Each scene shows the same named points in several views. A view is turned or mirrored, shifted and resized as a whole, has a little noise and may leave points out.

Scene 1
View 1
vune: -237 14 273 -167 -190 -27 -176 13 73 -25 282 50 10 -117 -217 -40 20 53
 255 -122 -235 -283 143
Dete: -154 166 131 -309 161 -181 70 115 80 4 -155 70 -15 7 18 124 -155 -33 318
 128 185 102 -17
lep: -222 251 36 -194 144 -120 -107 28 149 -12 -143 236 -180 127 -43 13 -74 2
 156 147 243 113 -118
vize: -135 242 233 -14 -91 -165 -138 30 134 -5 59 352 -31 132 -115 -62 -18 27
 116 10 405 138 170
sok: -103 83 123 -220 -73 -107 -42 83 110 -32 75 -19 80 -35 -87 -5 -74 -93
 347 -68 28 -148 139
Tet: 8 179 16 -138 -65 -168 3 93 163 -51 -39 43 111 92 -21 -24 -118 -196 325
 -69 391 -6 205
vel: -183 62 231 -351 108 -160 71 118 34 1 -33 -27 40 -104 -36 150 -132 23
 369 88 -50 -18 21
ruli: -95 105 222 -219 129 -249 96 92 147 -63 -74 105 42 10 -77 116 -184 81
 246 157 347 228 128
pakov: -289 88 418 -281 158 -186 12 80 23 16 24 199 -88 -96 -124 169 -91 246
 215 193 2 170 -20
ker: -384 227 617 -360 159 -220 27 175 -193 168 -36 364 -92 -110 16 224 -22
 205 260 153 -95 197 -117
keli: -213 299 48 -283 285 -195 16 102 107 27 -299 226 -157 138 72 121 -145
 -21 215 245 341 258 -179
torep: -106 -29 76 -77 -217 -13 -160 -24 227 -121 276 -46 63 -58 -274 -111 -38
 -4 230 -138 -29 -289 255
feb: -205 4 450 -240 -57 -154 16 102 9 -2 204 51 101 -167 -173 115 -70 142
 316 -12 -121 -50 196
Lub: -151 257 232 -118 -7 -187 -76 80 78 27 -17 299 -34 98 -48 3 -39 -4 177
 49 339 147 94
Bobel: -251 -26 324 -480 112 -127 126 158 -57 26 17 -164 86 -233 -35 216 -134
 29 484 45 -363 -166 -8
View 2
feb: 171 -83 -90 -58 32 127 -51 79 -100 -16 51 44 -48 123 -222 22 26 -1 -16
 33 -37 34 -55
lep: -62 33 -97 324 -24 3 -93 106 -45 61 88 306 -17 38 -299 -72 214 182 108
 -67 21 -290 109
Lub: -2 -24 -139 297 -27 -77 -183 94 -38 -64 70 212 -52 30 -193 -61 131 -3 57
 -59 42 -186 101
vel: 82 -91 -80 -2 -44 139 35 10 -128 79 116 91 -25 159 -294 -9 109 111 -1
 -63 -84 -136 110
sok: 14 -3 -30 36 -73 68 17 38 -53 90 82 187 62 132 -178 87 59 -52 34 17 12
 -33 139
Dete: -3 -91 -125 167 -95 65 -24 5 -91 48 132 166 -34 117 -293 -64 153 129 15
 -106 -71 -270 180
vize: -22 0 -149 341 -34 -99 -227 130 14 -110 35 257 -33 -1 -141 -41 112 -60
 57 -6 93 -137 45
vune: 116 99 36 -81 89 90 -2 139 -85 97 29 172 59 95 -183 133 37 -37 90 109 55
 135 -62
ruli: 2 -174 -225 235 -148 78 -109 10 2 -56 77 168 -42 100 -240 -81 121 68 -70
 -52 -32 -258 79
Bobel: 178 -83 -4 -214 18 212 132 1 -214 154 143 -12 -35 217 -345 42 73 135 8
 -58 -157 -49 99
pakov: 141 -91 -147 109 61 119 -102 107 -99 -18 72 92 -131 75 -342 -112 148 203
 17 -50 -64 -167 -87
keli: -68 -59 -156 366 -77 -5 -87 35 -83 34 145 243 -79 55 -351 -152 254 246
 66 -165 -60 -422 213
Tet: -90 -50 -120 226 -192 -31 -62 -2 9 14 97 248 78 111 -110 56 73 -133 -1
 -36 45 -159 263
torep: 18 65 -18 14 -40 136 -3 107 37 104 -2 277 123 108 -119 164 24 -81 41 155
 92 94 -61
View 3
Bobel: -253 168 -109 86 -104 77 188 -2 40 -119 152 -46 -94 213 162 261 110 -266
 -49 -4 -328 156 232
vize: 3 -441 51 -41 -63 -160 -186 54 296 136 -44 174 8 -213 -248 -264 97 -66
 167 -25 -119 193 -40
lep: -94 -259 -95 115 -11 -99 -191 84 262 263 -236 96 65 106 -53 -156 165
 -113 229 -162 -89 223 -43
torep: -54 -8 -70 -330 -119 178 -6 -17 117 -184 70 283 2 -197 -199 -51 -49 76
 104 -176 -315 -9 7
Lub: -39 -385 40 62 -59 -165 -146 54 272 145 -67 95 -10 -91 -171 -204 156
 -131 129 -3 -132 228 -2
sok: -113 -70 -16 -86 -71 78 -4 -38 123 -130 -50 91 -58 -12 -143 -17 106 -54
 15 -81 -299 101 58
Dete: -74 -191 -5 99 -2 -101 -46 -74 174 82 -160 6 -19 90 9 8 228 -173 23 -27
 -107 206 61
feb: -111 -66 -24 -69 -140 -37 109 21 129 -75 304 109 -63 -112 15 88 19 -204
 23 42 -236 145 172
vel: -139 -33 -53 69 -53 -32 62 -31 117 4 -1 0 -51 109 65 113 157 -210 8 -26
 -196 182 135
ker: -244 -239 -73 320 -147 -235 27 253 243 242 311 -54 -46 108 125 12 93
 -439 149 127 -187 357 205
ruli: 32 -281 42 36 29 -217 -58 -151 210 138 -104 60 -12 -56 22 -2 230 -178 25
 5 31 210 47
pakov: -115 -157 -92 100 -88 -181 10 86 216 224 203 69 10 27 149 57 84 -295 159
 8 -59 241 149
keli: -88 -311 -60 288 62 -204 -188 23 268 341 -344 -24 42 235 28 -101 290
 -205 162 -93 0 307 -13
View 4
Tet: 208 -7 -72 -102 -141 -205 -89 -27 64 100 158 -27 -66 -54 -39 258 41 71
 -4 -78 -204 44 -90
sok: 125 54 -143 -1 -93 -136 6 -158 59 2 136 -15 -16 -38 53 68 84 28 75 -63
 -312 48 8
Bobel: -25 34 -50 232 -124 10 23 -291 54 -154 158 -14 103 -24 157 -161 232 29
 236 140 -275 -31 77
vune: 18 105 -287 49 -25 -71 165 -230 32 -105 81 3 -57 22 104 -49 36 -80 49
 -103 -477 154 79
pakov: -155 -42 -59 243 -76 92 84 -87 96 -94 51 -13 -78 78 30 -9 99 31 -61 104
 -163 95 -181
Lub: 33 -63 -61 8 -66 -34 48 12 47 39 137 -1 -155 70 -89 232 68 32 -127 -36
 -175 120 -197
feb: -39 31 -140 132 -147 -1 29 -151 85 -156 57 1 -10 3 69 -21 51 -98 45 89
 -336 178 23
vize: 46 -43 -127 -45 -58 -66 63 51 62 51 103 -1 -189 65 -98 272 -10 2 -195
 -88 -227 193 -210
torep: 126 148 -325 -48 -65 -197 64 -181 81 -19 9 -30 -65 -59 111 23 -80 -18 14
 -182 -462 131 49
lep: 3 -43 -58 90 19 -46 103 -50 51 113 145 -30 -163 83 -27 148 117 189 -111
 -107 -119 -43 -279
ker: -211 -122 38 278 -49 214 153 -103 15 -154 201 29 -89 170 -35 7 257 -46
 -27 181 -153 140 -161
vel: 26 -1 -22 154 -140 -38 -34 -172 80 -56 140 -22 34 -30 81 -8 157 74 117
 91 -195 -26 -39
keli: -13 -115 85 145 -18 -4 29 -7 61 125 182 -25 -125 87 -55 176 197 254 -92
 -9 31 -113 -343
View 5
ker: -54 -199 -35 501 44 108 117 277 -120 -20 78 -218 -157 -365 538 -112 -405
 263 26 83 -196 -253 -36
Dete: -7 192 -33 163 28 39 280 191 -139 -124 -14 -34 -220 -211 195 25 -169 90
 -28 -161 -184 -74 -85
ruli: 58 192 -152 74 -68 13 162 80 -181 -192 106 -51 -31 -253 205 -63 -116 -13
 -43 -170 -195 -109 -44
lep: -63 192 59 219 19 57 429 -24 -121 70 12 -127 -165 -324 112 10 -79 99 52
 -233 -252 -123 128
sok: -121 239 205 93 -29 82 55 184 17 -220 -208 -157 -192 -101 16 -59 -157 46
 -263 -51 -285 -25 2
torep: -248 240 410 28 -155 105 -71 67 72 -206 -246 -241 -40 -132 -166 -166
 -131 -87 -353 -8 -426 14 125
Tet: 62 394 -32 -21 29 20 159 16 8 -243 -126 -142 -154 -59 -5 -14 16 54 -246
 -214 -212 -87 87
Bobel: -259 -47 267 301 -32 142 28 562 -98 -218 -173 -11 -355 -163 256 -24 -469
 92 -150 133 -236 46 -304
pakov: -112 -75 47 318 -103 86 110 197 -177 -51 102 -131 -48 -384 323 -133 -313
 53 19 8 -263 -136 -64
feb: -153 0 162 210 -119 108 -143 259 -39 -256 -81 -195 -45 -199 213 -188
 -314 27 -238 117 -302 -78 -58
keli: 44 196 -143 233 84 29 533 53 -210 51 103 -18 -234 -328 246 82 -92 148
 153 -296 -146 -142 11
vune: -293 70 450 231 -113 151 -98 182 80 -155 -252 -299 -100 -179 2 -179 -273
 38 -314 104 -406 -35 91
Lub: 47 187 -70 185 16 49 184 -51 -40 -83 20 -242 -46 -241 176 -83 -62 128
 -103 -158 -230 -212 188
vize: 42 207 -42 135 -12 40 143 -172 -2 -71 15 -313 53 -253 113 -144 -3 95
 -149 -166 -275 -238 288

Which points are out of place in each view (at most two, in the order of its rows)? Write - if all are in place.
view 1: -
view 2: torep
view 3: Dete
view 4: vel
view 5: Bobel
